Points, in no order, along strands that fork and pass close to each other.
In the rows, 100 means zero.
Two points are linked if the straight distance between their rows is under 81. Some points are linked to none.
nuka: [ 94  95  90 102 129  81  95  90  80  85  81  92 100 123 104  85 107 106
  86 104  88 132 116  94  94 105  88 101  96 115  71 111  89 109  73  72
 113  81  88]
zavi: [115 116 111  87  84 123 103  92  97  91 118 108 115  71 112  96  93 102
 109  85 118  70  80  98 101 102  97 117 102  95 120 108  99  97  98 122
  85 128 108]
nare: [ 84  95  88 106  94 100 103  71  95 118 116  97 106 113 108  96  98  89
 104 109 101  99  94  79 115  93 136 139 100  76 133  71  95 118 111 122
 101 108  96]
gepa: [ 92  82 113  97  87 100  94 102  95 120 104 118 107  87 105 116  78 107
 105  94 102  67  89  97 103  93 100  88 102 114 112 123  88 101 112 126
  90  99 108]
kes: [121 100  99  91  93  89 106 111 145 103  94  87 111  86 109 113 107  82
 110  87  84  90  98  81 121 122  83  93  97 125 115 103 100 111 100 101
  92 116 110]
lel: [ 96  59  89  93  87  87  76 113 100 128  88 104 108 110 108 112  66 106
  99 112  96  92 107  80 112  80  86  91 102 113  83 118 108  97  96 117
  95  71 103]
konak: [ 83 133  96 121 106 106  91  85  64  94 116  90 103 115  88  89 115 114
  99  91 120 125 107 107  92 111 128 113 107  66  83  79 120 115 112  88
 111 100  91]
Gon: [121 126  90 107 126 101 109 120 117  84 109  85 102  94 107  87 110  86
 104  82  85 105  92 118 107 127  96  78  96 104  89 106 101 116  91  71
 113 118 106]
faver: [ 98 142  88 114 129 105 102  97  96  83 119 108 119  95  84  85 118 103
 122  87 111 118  94 110 108 121 117 101  79  89 103  74 116  84 107  84
  99 125 122]
lugad: [ 78 120  84 115 107  92  97  71 102  98 103  80 113 111  89  93 115  97
 103  77 125 114  98 112 105 118 114 117  73  73 123  82 115 104 133 110
  89 125  99]
tere: [ 97 106 101 101  96  95 119 109  87  93  81  66 102  97  84 101 144  97
  93 101  82 101 131  86 114 114  96 102 103  81  84 101  87 106  93  90
  90 102  99]
zege: [106 136 102 103 117  98 114 115 106  69 104  76 107  98  88  87 122 104
  95  82  76 113 116  95 117 121  97  80 110 102  60  95  89 102  86  69
 100 128 105]
lomi: [128  70 127  75  79 112 115 136  99 125 115 100 104  89 116 119  78  91
 131 110  86  57  95  97 111 107  95  89 104  92  83 104 102 102  85 103
 108  91 115]
zas: [110 134 100 122 116 104  87 106  88  94  98 105 107  97  87  96  80 134
  90  89  98 117  96  89  77 111 104  84 111 103  47  86 113 103  98  61
  98 104 104]
zaluz: [ 85 109 117  98  90 101  82  73  79 107 124 111 105  96 114 104  89  90
  97  81 135  74  91 132  98 112 109 105  87  72 122 117 105  85 125 117
  88 116 117]
Fide: [124  98  97  86  84  74 105  92 143  99  88 101  99  84 117 106  94  88
  98  81 109 110  83 105 112 104  78  90  94 126 126 114 105 119 116 105
  96 124  88]
Giz: [ 80  74 108  93  97 100 105  96  99 137 119 122 107 103  99 113  68  98
 110 106  99  75  90  98 102  91 126  94  97 107 116  95  80 103 126 121
 102  88 105]
memur: [ 80 126 101 110 110 104  67  85  87  95  94  98 121 111  86  93 121 107
  93  78 120 100 100  92 102 116  89 104  82 101  87  96 117  88 111 103
  83 112 122]
Tif: [111 101 118  99  92 115 101 111 108 102 112 102 112  71 116 115  95  92
 118  95 103  62  87 101 103 104  91  92 105  98 117 131  92  99 100 122
  92 114 108]
pok: [116  87  96  94 108  87  81 116 108 129 114 100 107  98 131 106  92  73
 103 104  89  83  89  93 111 103  94  94  99 110  97 119 112 112  93  87
 101  97 112]
kozam: [102  99  98 114 105 104  81 106  65  96  93  78  95  98 115  98 108 103
  94  94 103  96 104 115  85 111  98  83 115  69  92 122 114 127 114  82
  97  92  84]
kope: [103 100 107 119 102 100  87  85  91  79  94 120  97 112  92  73 109 113
  78  94  92 132  85  88 105  88 115 125 117 113  95  87  97 127  84  99
 118  98  84]
Perup: [ 89 134 104  92 114 113 121 101  84 118 123 115 112  92  73 101  97 109
 106  90 104  81  94  84 102 106 126 113  82 102 104  67  92  90 107  99
  91 123 128]
vibab: [122  73 119 133  87 107  99 122 137  84  62  84 105  97  93 103  82 112
 113  88  67  89 110  99 129 109  91  81 125 101  88 103 110  95  96 102
  93  93  93]
Vilov: [103 135 103 116 130 110  92  96 126  74 107 110 114  84  93  86 105  99
 112  83 103 112  89 102 110 115 105  89  89 109 120  73 105  71 116  91
  99 132 123]
Raza: [ 99 111  90  98  93  94 100 102  97  91  68  83  91 104  81  89  97 118
  79  86 100 128 107 112  82 108  79  79 104  99  61 106  99 104 109  78
  91 107  70]
fero: [ 84  91  96 114 109  91  90  83 100 115  93 105 104 126  84  89  97 105
  77  97  89 131  93  71 100  90 118 124 103 119  90  74  97 126  94 102
 110  86  94]
Zafug: [102 104 109 116 100 115  48  95  80  92  98 117 109 106 126  84  86 104
  99 105 102 101  87  86  98  93  95 112 117  98  95 116 118 104  88 106
 106  87 103]
Ruz: [100  79 105  98  88 135  95 111 118  92 101  98 125  90  88 114  95  99
 130 125 103  93 100  79 116  74 101  97 128  87 105 105  84  84  73 132
 103  68  92]
Rura: [103 114 112 104  92 126  53 100  96  85  99 126 105  95 119  93  79 105
 109 112 119  98  86 101  85  84  83  93 112 102  86 123 113  69  87 113
 103  92 101]
zib: [111 121 116  86  85 125  95 103  76  83  97 105  90  85  86 102 109 128
  89 100 115  95 100  78  69  93  90 114 133  98  77  94 108 100  98  92
  95 102  94]
Ren: [ 99  75 105 111 111  98 126 106  79  84 102 101  86 107 102 105 123 103
  89 126  83 106 116 105  92  88 108 103 111 100  96 103  76 120  71  87
 122  66  95]
pidam: [110 140 103  84 111 125 103 117  88 110 117 115  97  81  93  99  87  93
 117 113 113 101  95 108  78 104 109 105  94  88  96  78 115  66 102  81
 101 109 116]
rumep: [ 95 129  98 104 100  92 112 101  96  80  89  71  97 102  93  81 118 118
  90  75  89 128 111 113 109 120  94  75 106  86  57 104  92 111 114  78
  92 124  79]
gumi: [ 82 134 100 117 110  89 111  91  72 111 121  94  98 126  81  97 108 112
  96  99 102 136 101  98  94 109 129 111 100  87  67  75 102 116  97  80
 117  97  92]
fer: [114  49 114 100  99  82 120 111 123 121 114  86 100 109 126 121 103  89
 135 117  80  76  99  89 134 102 103  91  97 111 116  95 100 118  90 114
 110  70 109]
dum: [ 85 106 103 111 104  94  67  74  94  72  91  98 101 109 125  88 129  91
  96  87 123 105  95 124 104 107  82  97  87  92 123 125 110  90 109 109
  97 106 102]
zuzi: [ 85  69  88  96 100  75 100 105  98 155  93  87 108 120  90 111  97  89
  93  99  83  96 112  69 112 100 106 107  89 113  89  85 107 116 113 100
  93  87 109]
bol: [112 117 103 103  85 130 120  85 109  82 108  97 106  76  95  99 101 113
 108  99 110  78  82  88 108  87 117 125 115  76 126  94  94  99 101 122
  88 141 102]
guk: [ 97 100  94 125 108 120  65 101 110  84  69  98  92 102 109  87  83 107
  88 114  95 124 109 108  83  92  86  78 113  81  81 101 116  76 113  85
  97  93  85]
risu: [102 114 101 114 122  93 108 113  95  99 100  99 107  88  99  96  99 117
  98  74  87  88  89 115  99 118 100  68  95 113  85 122  93 127 101  80
  97 112 103]
gaf: [112  70 102 121 115 104  97 110  98  82  75 103 110 102  93 104  93 119
  90 112  65  89 126  82 103 106  85  88 108 119  76 112  86  96  76  80
  97  76 115]
dosu: [ 80 103  90 115 127  82  77  89 113 103  98 125  97 113 109 107  92  91
 101 119 102 102  99 111  93  96 106  80  83 119 108 110  98  56  97  93
 100  83 133]
zodo: [111  91  80 101 105  67  78 110 118 122  85  97  90 109 106 108  81  96
  82 106 102  96 100 117  96  94  79  72  87 108  85 135 118  82 103  86
  91 102 111]
tifu: [ 92  95 100  74  96 119  88 103 113 109 130 122 114  93 119 112  75  72
 130 127 114  86  89  97 105  78 105 101 100 100 113 101  85  61  82 114
 109  78 109]
molu: [ 96  88 104 125 110 114 102  88 125  73  78 116  89 103  84  80  81 113
  88  91  78 112  96 125  92  91 100  68 115 115 106 101  85  88 109  94
  99  97  77]
pap: [ 78  73  92 113  97  89  90  90 117 101  62  93 105 110  69 101  96 113
  82  90  91 101 122  82 111 101  82  87  97 130  95 104  85  94 114 114
  78  91 100]
sidu: [101 103 115  95  94 116  76  97  57  89  92 109 100  93  84 104  91 136
  82  89 111  86 106  75  66  99  90 104 119 114  72 108 101 110  92  94
  89  94 100]
vek: [112 104  94  99 108 103  90 128  81  98  94  81 101  89 107 118 100  93
 104 117  85  79 127  86  83 120  86  89 109  79  73 106 109  88  94  68
  94  86 109]
div: [ 96 105  76  90 124  87 116 114 102 112  81 101  96 107  80 100  91 103
  94 115  89 122 121  91  82  99  88  89  78 120  62  90  91  74  87  68
  92  85 107]
Piba: [110  61 119  89  72 105 131 127  87  86  89  80  78 100 108 119 116 109
 113 118  94  89 120 113  99  97  88 106 116  89  98 109 102 109  81 112
 104  69  87]
Musif: [122 119  88 110  98 111 120 121 116 107 109  82  90  91  97 103 107  74
 104 122  89 125 106 109 101  96 114 110 107  65 103  80 109  94  99  82
 111 118 103]
mimot: [105 104 108  96 101 134  86 104 109  76  89 120  89  92 103  90  89 109
 105 120 104 113  97  98  78  82  82 102 119 112  90 104 104  74  78 105
 105  83  92]
zamu: [ 92 103 113 121 113 109 110  86  94 101 115 127 105  94  85  99  95 128
  96  97  89  89  79  81  97  90 128 111 107 121 121  78  81 116  97 115
 107 102 105]
Pami: [ 85 102 102  97  98  87  86  84 119  81  66  98 104 101  85  95 118 106
  82  75 100  93 111  94 109 108  75  84  92 133 105 112  83  89 114 108
  78 111 100]
nabik: [110 104 104  88  97 118 121 124  94 115 107  87  92  79 102 115  96  76
 119 112 106  77 111 131  84 112  95  88  92  67 111 113 103  73 115  90
  86 107 105]
vum: [125 102  99 105  98 102 127  93 145  94 119 108 104  69 119 113  79  93
 124 101 105  95  81 108 105 108 107  97 103  97 141 101  89 113 106 110
 107 129  96]
Zutu: [ 72 113  92 109  98  81  65  75 109 110  92  85 115 121  98  96 116  90
  79  73 124 105 101  90 109 111  91 111  80 102 110  94 115  98 126 112
  84 113 109]
butom: [ 82 101  98 107 108 106  94 102  91 130  89  97  99 101  83 110  87  94
  97 108 103  92 111 102  87  99 105  83  91  94  94 102  94  73 123 104
  83  96 109]
mub: [ 85 117  98 111 119  89 100  78  78  80  90 100  92 127  84  80 109 116
  92 106 106 147 110 103  82 106 100 109 102  98  64  91  98  98  88  79
 112  83  80]
veb: [ 71  95 101  90  93 104 107  77  99 127 117 115 101 108  95 106  71  97
 104 100 117  82  94 100  98  96 125 122  83  96 125  79  90  95 126 122
 100 107  99]
fef: [104 137 101  91 106 118 106 121  76 100 106  94  92  78  99 109  98 100
 109  99 118  92 100 123  70 117  96  80  94  76  87 101 109  75 112  78
  90 116 108]
Nup: [103 137 107  96 109 108 132 108  69  99 131 102 105  93  86 104 123 113
 100 102  96  86 106  89  99 104 129 110 102  91  82  75  89 107  83  78
 106 114 123]
Pekur: [107  99 103  88 102  85  86  89  85 117 122  95  92  99 125  95  92  78
  94  81 127  84  85 137  98 107 100  94  88  81 112 134 118 115 123  98
  93 108 103]
kemo: [ 95  69 100  94  98  85 110  88 122  92 102 121  93  96 123 113  84 101
 116 112 110 103  90 115 105  84  99  81 100 127 141 129  86 108 109 126
 114  81  80]
defo: [115  65 120  63  68  99 115 119  81 121 118 102 101  90 116  98  94 106
 104  91  92  73  85  93 113  91 105 110 104  90 105  98  93 140 101 124
 111 105  93]
zupo: [ 97  91  85  76 110 101 128 120 103 102  88  88  93 100  93 107 122  87
 104 118  85 103 124 101  96 104  83 100  84 116  96  96  88  83  82  89
  96  78 112]
dut: [126  77 124 116  75  99 127 134 121 106  61  83  94  97  90 118  88 121
 113 105  81  91 106 102 120 102  96  93 114 102  71  86 113  99  90 101
  88  82 100]
neli: [100  71  88  98 110  98 110 107 123 120 112 109  99 106 118 104  86  83
 116 134  86 117  89  92 101  79 113 101 107 113 114  87  95 101  89 102
 118  69  96]
diben: [ 84  87 102 103 127  94 118  91  63  98 113 114  89 112 107  96 113 102
 101 113  92  92 100 110  90  95 119 108  91 106 118 100  78 120  82  95
 119  71  99]
mafa: [119  58 124  67  73 103 102 135  89 120 111 103 107  95 120 106  86 106
 115 102  85  68  91  81 113  90  94  97 110 109  83  99 101 125  83 122
 104  88 104]
fabo: [110 122  96  93 117 114 111 108 112  91 114 114  98 100  95  89 114  94
 109 121  88 117  93  92  98  96 109 125  99 112 106  68  97  88  71  87
 121 101 111]
savad: [ 75 111  99  99 109  71  91  70  81  89 127 132 109 116  94  95 112 104
 106  82 117  95  91  99  98 121 103 111  70 120 125 101 111 107  98 107
 109  95 114]
gidu: [100  89  95  95  98 117 103  99  88  94 100  84  92  98 119  98 120  76
 110 118  99  91 116 109  98 101  93 117 107  73 121 111  99  93  91 110
 101  89  91]
kidi: [101 112 115  83  81  80  83  65 122  84 106 127 114  90 128 116  99 102
 110  94 132  99  90  94 110  97  92 103 101 117 141 114  95  88  90 132
  98 115 113]
rebet: [ 91  67 103  89  77 106 105  97  81 119 111  96 103 106 111 100 103  91
 106 119  92  89 103  77 120  77 127 128 114  73 125  81  80 117  99 130
 110  94  93]
kelid: [ 90 109  97  89  90  95 121  99  87 104  85  90  82 107  77  94 108 113
  79  84 113 121  97 113  86 103  98 107  90 101  91  99  98 120 105 110
 101 107  69]
sisiv: [ 83  71  93 108  88  89  64  99 108 119  74  98 109 114  89 113  71 115
  73  96 103  98 115  77  99  88  85 101  99 123  81 117 102  97 103 132
  84  86 103]
vumin: [106  71 121 104  68 101 122 122  95 120  70  93  97  91  73 119  93 128
 102 102  91  92 103  98 101  93 100  96 113 104  81  94 105 108 105 119
  82  90  90]
fubes: [124  89  95 101  85 108 132 109 138 110 117  95  91  81 109 110  84  80
 128 119  97 108  80 122 103  97 110 107 112  76 127  99  98 103 101 113
 109 112  79]
Beze: [ 92  83  96 114  92  95  96  98 110 136  86  93 108 110  85 106  97  97
  85  99  80 118  97  64 117  86 117 113 113 104 102  73  98 119 113 112
  95  94  97]
purof: [116  81 101 112 109  87 103 117 127 123 102  94 110  93 116 115 101  85
 115 103  72  84  95  80 123 111 101  90  99 113 107 104 103 117  93  95
 106  97 113]
Kot: [107  86  81  73  79 103 114 130 110 133  87 101  94  95  93 107  73  97
 102 117  99 112 103  95  86  82  82  95  93 110  72  93 120  77  99  93
  91  84 101]
pize: [ 81  85  91  86 100  98  93  95  75 123  99  95  78 118 104  97  90  83
  94 107 118 109 108 121  81  88 102 113  93  87 102 108 111 105 119 106
 106  77  79]
Faneb: [ 85 121  82  92 106  92 107  85  76 118 114  76 110 112 105  93 116  78
 101  83 120  99 107 108 110 115 115 125  75  67 113  92 110 108 120  95
  89 114 106]
Mur: [ 98 111  94  94  87  83  70  97 127 139  99 110 110 102 111 112  72  83
  94  97 113 104  84  84 105  88  98  97  96 113  95 102 118  74 112 108
  84 108 118]
ruruz: [109 120  89 109 121  95 100  99  96  76 109  82 100 107 117  85 139  87
  98  93  86 114 108 104 119 118 102 106 103  92  95 113  97 130  79  77
 123  98  96]
dor: [115 119  92  88  93 127 113 125 108 112 106 103  86  87 101 103  86  80
 113 133 100 121 104 103  78  87 111 110 107  73  95  78 112  69  98  91
 107  98  97]
pum: [113 111 111  99 105 120 109 120  76 113 122 103 109  85 109 102 102  99
 100 103  84  74  97  86 100 104 118 103 111  93  95  92  94 113  87  84
 106 101 119]
dad: [ 81 123 110 100 103  96  92  88  59  92 133 123 118 110  79  90 101 124
 108  68 116  92  90 104  92 123 106 105  82 109  80 103 120 117  97 102
 107  97 112]
zelem: [ 96  77  99 109  91 111 108 102 142  84  83 115  98  92  93  98  80 107
 111 109  94 111  93 112 103  87  97  76 111 122 119 112  88  87 114 122
  96  91  82]
Ral: [ 95  87  99  82  85 107  98 117  62 107  98  91  89  92 101 115 101 105
  96 121  95  85 127  73  73 104  99 108 123  83  66  87  92  83  98  72
  91  73 105]
Fel: [ 87  79  94  91  98 106 116 106  97  95  84  84 101 100  94 107 135  91
 102 110  86  88 129  87 110 101  86 112  96 101 111 106  84  90  89 111
  89  83 108]
Ginu: [109 121 115 119  99 113  91  79  98  57 104 109 104 109  78  70 121 126
  76  81  98 123  95  99 111  92 109 118 123 103  91  83 105 119  93  95
 109 114  90]
selir: [112 101 107 130 114 118  81 115  95  74  83  76 101  92 101 104 116 109
  94 108  75  93 127  86  90 123  91  79 123  75  72 103 100  94  98  70
  97 101 107]
ratem: [103  83  83 108 114  74  95 115 126  95  72  87 101 105  88  98  94  98
  95  98  79  96 124 118 113 111  72  64  82 119  86 117  97  76 101  76
  88  99 108]
gamor: [ 91 106  86  94 121  73  99  93  78 103 110  78  96 119 114  83 126  92
  95  83 102 112  99 106 111 107 107 112  88  97  99 117 104 143 100  90
 114  95  84]
Darod: [ 99 127  96  85 101  93  83  93  70  90 111  97 119 102 106  85 124 107
  96  63 118  96  89 103 107 119  89 109  85 112  86 115 123 116  89  97
  92 106 112]
val: [ 78  90  96  99 115  83  74  84  61  98  91  84  98 127 105  88 111 101
  84  86 103 109 109  93  95 106  92 110  90 103  87 121  99 132  99  99
 102  83  87]
Fupa: [ 86  93 111 123 112 102  50  78  84  66  84 113  98 112 117  85 110 112
  88  88 109  97  95 108  98  99  83  97  98 107 110 131 104 103  98 116
 102  93  99]
Boke: [ 94 113 104  85  78  73  67  72 122 119 111 118 118 104 123 117  84  89
  98  89 131 111  82  85 109  97 101 111  99 110 123 101 115  82 104 126
  90 109 120]
kib: [ 83 115 101 122 117  90  57  89 101 114 104 121 100 111 114 105  87  92
  96 107 111 101  87 116  92 100 109  82  89  88 106 110 116  53 107  99
  97  96 135]
Tol: [ 96 142  89  83 107  99 119  95  92 105 113 102 105 102  68  88 113 106
 108  86 116 116  89  97 101 111 105 122  80 103  91  69 109  90  98  93
  96 125 107]
ruk: [105 115  95  84 105 105 102 103 139 103 117 128 103  87 116 111  81  76
 125 122 119 105  84 104  94  89  94 102  88 121 119  94  98  56  87 112
 110  95 110]
lil: [ 97  85 109  96 107  69  95  72 103 103 119 124  87 101 129 112  87  93
 108 100 120  90  82 129  95  95 108  87  91 118 144 132  91 111 111 111
 110  97  98]
fam: [133 100 102 120  73 114 120 118 128  97 107  98  82  92 101 102 103  83
 101 122  93 121  94 113 108  90 112 106 122  76 107  95 102 117  93 105
 116 115  77]
kagu: [113 118  94  97 109 112 132 111 131  73  95  75  91  93  76 101 134  79
  99  99  80 101 123  98 119 113  99 107  99  89 110  78  81  83  96  92
 101 132 106]
terab: [112 129 105 100 109 106  90 103 153  78  97 112 104  81 100  91  83  90
 108  94 106 113  86 101 108 101  90  87  96 123 114  81 103  55 110  95
  93 129 114]
Zali: [109  85  96 103 107 115  94 110 104  87  80 113 101  92  97  93  87 116
  93 116  85 102 112  86  86  89  79  92 108 125  77 110  93  82  82  97
  97  80 100]
Mani: [114 116  85  96  99  82 128  89 127  89  97  91  98  89 104  89 110  97
  94  75 110 111  82 125 108 116 100 100  83 106 121 103 101 120 115  92
 102 130  81]
rul: [ 75  92 108  95 118  81  97  70  71  92 112 119  96 116 108 100 113 109
 102  92 104  84  97 100  96  98 110 114  76 126 132 101  83 120  96 115
 115  83 105]
kerek: [ 89 113 111  98 107  76  76  77  90 104 124 119  99 111 113 107 100  88
  99  87 128  93  82 138  88 116 109  90  84  84 115 118 120  65 104  94
  99 108 142]
tup: [ 90 110 104 109  91 110 128  95  77 107 100  89  89  94  71 106 104 121
  88  88 110  92  97 119  83 104 114  93  99  76 104  99  94 122 118 108
  95 115  79]
piva: [ 84  89  90  74  90 114 128  84 100  95  98 114  89 103  90  97 107 112
 101 110 122 100  96 100  91  83  95 129  93 122 126  85  87  92  95 136
  95  96  86]
Begeg: [107 132 111  96  89 118  93  88  82  65  94  95 101 103  76  87 127 136
  85  81 123 113  97  90  90  97  93 119 121  92  78  91 118 110 101 101
  95 116  91]
fene: [103  89 117 140 111 120  86  98  88  70  81  92 111  96  94  98 116 113
  88 109  68  94 127  80 101 104 103  88 131  88  88 107  86 103  87  84
  97  86 108]
tival: [ 92 107 110 132 115 125  67  80 106  70  82 116  97 107  95  75  94 114
  96  96 101 123  90 124  86  94  93  83 105  97  97  95 114  77 111  92
 107 101  85]
peme: [105 101  99 126 112 105 105  77 126  69 104 110  92  99 118  80 108  98
 104 111  90 112  91 115 107  98 120 107 110  96 148  95  87 111  97 104
 124 108  84]
sike: [ 83 107 112 104  92 113 119  98  60 115 109  89  94  94  74 116 104 118
  89  91 100  72 114  95  90 108 125 100 106  68  91  89  89 115 117 101
  95  99  96]
pov: [105 109  74  85  96  97 116 120 102 121  84 105  83 104  84 102  78 103
  92 110 103 129 104  98  68  89  90  92  90 107  63  84 112  83  97  74
 102  87  91]
Fepuz: [ 93  54  92  89 101  82  90 103  74 118  88  87  82 122 104 103  97 102
  87 102  94 109 110  99  94  88  97 108 100 109  95 122 106 136 101 109
 102  73  81]
fibo: [ 99 103 110 108 106  96 106  95  89  86  99 104 104  83  95  93 114 124
  86  61  99  77  80  96 103 110  98  90  91 120 112 122  84 137 106 111
  96 112  96]
kuluf: [101  53  94  96  91  96 104 118 110 124 100 107 108 110 108 104  71 104
 109 124  85 109  95  79 108  72 102  97 113 115  84  92 102 108  88 112
 103  65  97]
Vilo: [102  89  92 118 114  93  97  86 121 100 102 109  95 106 124  90 105  80
 109 115  85 121  92  95 108  93 118 116 110 105 133  89  94 116  97 103
 125  88  88]
koti: [ 80 106  88  88 104  91  76  91  99 111 103 128  99 119 103 102  95  88
 101 121 111 110 102  93  91  88  92 111  82 128  96  90 107  52  86 106
  95  80 128]
Vofaf: [106  80  97  77  97  82 117  89 113 124 121  88 106  93 128 116 101  64
 118 108 101  78 104 100 117 103 104 113  85  85 135 101  95 104 111 101
  96 102 109]
nok: [ 71  84  83 117 111  67  83  94 114 140  84  75 104 129  79 110  87  91
  77  96 100 108 112  95  98 101  98  91  77 101  84 106 110 111 125  97
  94  93  93]
sevez: [105  86  97 116 107 106  73  95 110  58  75  81  96 111 108  73 107  93
  83  84  77 107 113 120 105 103  70  75 113  99  98 121 100 108  99  84
 102 103  76]
Kad: [116 111 108 109  86 116 124 112 107  77  92  68  90  90  78 110 147  92
  96 113  85  91 135  87 117 107  97 114 115  69  98  89  90  93  89  98
 100 119 104]
keti: [ 88 115 107 104 104  81  91  86 103  79  81  98 111  92  88  92 118 122
  78  57 101  81  96  87 112 119  83  85  87 131 101 115  81 121 107 109
  83 116 100]
Bos: [118  71 108 129  98  98  88 109 126  71  74  79  93 115 108  89  99  94
 100  94  62 102 117 116 118 110  83  76 122  95 103 115 103 111  99  89
 106  91  77]
Zilop: [107  80 112  91  98  76  76  88  91 118 126 116  86 105 130 103  76  82
  97  91 121  82  70 127  99  90 107  88 101 109 115 142 111 117 112 109
 107 100  98]
Petus: [118  82 109  82  71  96 124 119  81 107 105 110  91  91  96 102 107 118
  81  94  94 102  85  92  97  83 103 107 110 111  94  85  94 140  89 114
 109 111  86]
Detis: [101  97 100  64  68 120 139  98  88 106 101 102  84  91  79  99 102 113
  96 111 118  85  97 105  87  79 102 129 101  91 109  80  94  93  97 126
  92 123  86]
kipo: [ 95  81  96  73  84 101 103  93  69 108  97  87  83 108 116  94 109  79
  98 108 115  97 113 121  93  91  94 123  93  75 121 116 104 109 105 115
 104  89  77]
rabed: [105  85 113  81  57 119 134 122  94 119  91 100  85  84  77 117  91 116
 111 114 105  90 105 105  90  88 102  99 116  87  93  91 101  87 109 121
  85  95  84]
lafet: [107 114 108 122 106 122 108  75 130  45  98  99  95 101  95  78 122 104
  99  94  88  99 101 118 109  98 105 101 115  91 135  86  90  90 104 103
 107 131  87]
demuv: [112 108  88 107 101  94 130 114 137  89  94  88  85 104  79  97 119  70
  97 115  76 132 118 108 119  96 109 105 102 100 107  70  88  93  95  83
 116 110  94]
gomaz: [105 120  98 106  88 123 111  92  97  83 101  79 107  96  87  94 134 102
  92 105 104  94 108  80 115  90 113 132 113  68 115  84  99 101 100 109
  88 131 104]
bubu: [ 72  86  81  88 105 105  93  93 108 112  96 121 102 116  95 101  91 101
  98 122 103 115 106  79 100  76  94 111  90 136  99  87  89  68  96 116
  90  64 115]
mog: [ 95 117  97 110 101 104 124  76  85  78 125 128  98  97  89  86  99 121
 117  99 117  92  75 121  92 105 123 122  86  88 135  84 107 105  96 105
 106 121 100]
vazi: [104 101 118  70  74 127 108 109  71  95 113 113  87  87  94 110 104 118
  94 121 108  86 109  80  73  84 101 121 136  90  82  82  94  89  90  98
 103  91  97]
zerog: [104 102  94  70  94  95 126 105  81 122 123  78 109  88 112 102 114  75
 103  89  99  70 107  97 118 116 108 118  79  78 109  98  94 117 104  86
  94 116 115]
zap: [ 93  67  88  70  92  87 126  93 103 119 116  93 100 108 123 106 116  78
 110 118  93  90 111  86 117  88 106 121  93  95 136  84  84 110 100 120
 106  87  99]
rifo: [ 95 116  89 121 127  82  75 100  82 115  99 102 101 114  95 102  66 123
  87  87 105 113  97 107  80 112  95  80  87 108  54 111 114 113  99  71
 103  95  98]
Bep: [114 106  83 108 106  79  73 113 101 130  94 105  96 106 101 101  63 108
  83  89 103 102  94 106  85  98  83  78  90 107  65 120 125 110 107  76
 100 103  97]
visi: [104  84  99  91  92 121  96 108 125 101 116 102 124  89 107 123  76  77
 143 123 111  90  92 101 114  77 105  90 108  81 119 111  87  79  89 117
 108  74  91]
niz: [127  83 109 111  69  95 124 130 102 107 114 102  81  99 102 114 105  95
  93 123  86 116  94 107  98  85 107 102 119  93  89  91 104 139  84  95
 126  97  84]
zefab: [ 91  91 107  68  85  90  96  79 106  88 108 128 101  97 123 102 101 107
 109 100 123  89  85  90 102  85  87 117  91 138 130 103  89  97  88 136
 101 101 100]
fitem: [102  94  92  76  70 101  93 123 120 143  95 109 106  90  97 116  59  86
 107 107 116  99  89  92  99  76  90  91  95 105  78 106 113  61 112 116
  82 101 103]
biseb: [117 111  89  94 113  93 105 108 154  96 102 112  91  86 113 106  82  71
 115 110 104 116  91 113  97 102  90  83  87 118 118 101 100  66 104  97
 108 108 109]
til: [109  92  96 115  92  86 108 112  84 117  87  89  95 105  80 113  97 110
  81 107  83 122 114  79  92 101 108  97 113  91  62  87  99 120  96  74
 100  90  94]
vemev: [105 110  89 102 114  77 106  88 110  97 105  87 100 100 113  92 111  90
  98  75 119 106  84 137 103 114  92  81  81  95 111 130 106 121 130  90
  98 119  87]
Guva: [120 125  96  90 109 103  87 127  85 121 122 101 114  91 117 101  83  91
 102  91  98  89  88  94  99 111 105  96  94 106  76 101 123 110  93  68
 104 107 127]
pilan: [101 114  91 102 123  93  99 114 116  74  77  70 104 104  84  88 110  88
  97  89  67 107 129 102 116 118  74  71  91 102  76  95  86  74  98  69
  86 119 103]
vogi: [ 94 118 105 106 112 116  99  78  98  55  91  94  97  96  99  75 132 111
  96  84 111 103  96 127 102 109  88  97  90  88 117 103  98  93 106  99
  99 118  87]

A fork is a point with three links, a tip a point with one. Leave the first point through the second and follow the links. Name the first fork or tip that comes.
Rura / Zafug: Gon
zavi / Tif: Ren
nok / zuzi: zib
visi / tifu: purof
Begeg / Ginu: nok

Follow the links from the first point to the second, and from the first to the third. Name the last point that the two ways share.
fef / zefab / bol: Kad
bol / sike / fitem: Fel
pilan / fubes / gumi: val
pov / sisiv / zerog: Fel

Name the points in between on the shortest way along the links from the first point to the second, in order.
gaf / sisiv: Zali > mimot > Rura > Zafug > Fupa > dum > vogi > lafet > peme > Vilo > neli > kuluf > lel
lel / nuka: sisiv > pap > Pami > keti > fibo > risu > Gon > ruruz > gamor > val
kib / pok: kerek > zaluz > Pekur > vemev > Mani > Fide > kes > purof
gumi / mafa: mub > nuka > val > Fepuz > pize > kipo > gidu > Fel > tere > Kad > kagu > demuv > Musif > fam > niz > Petus > defo
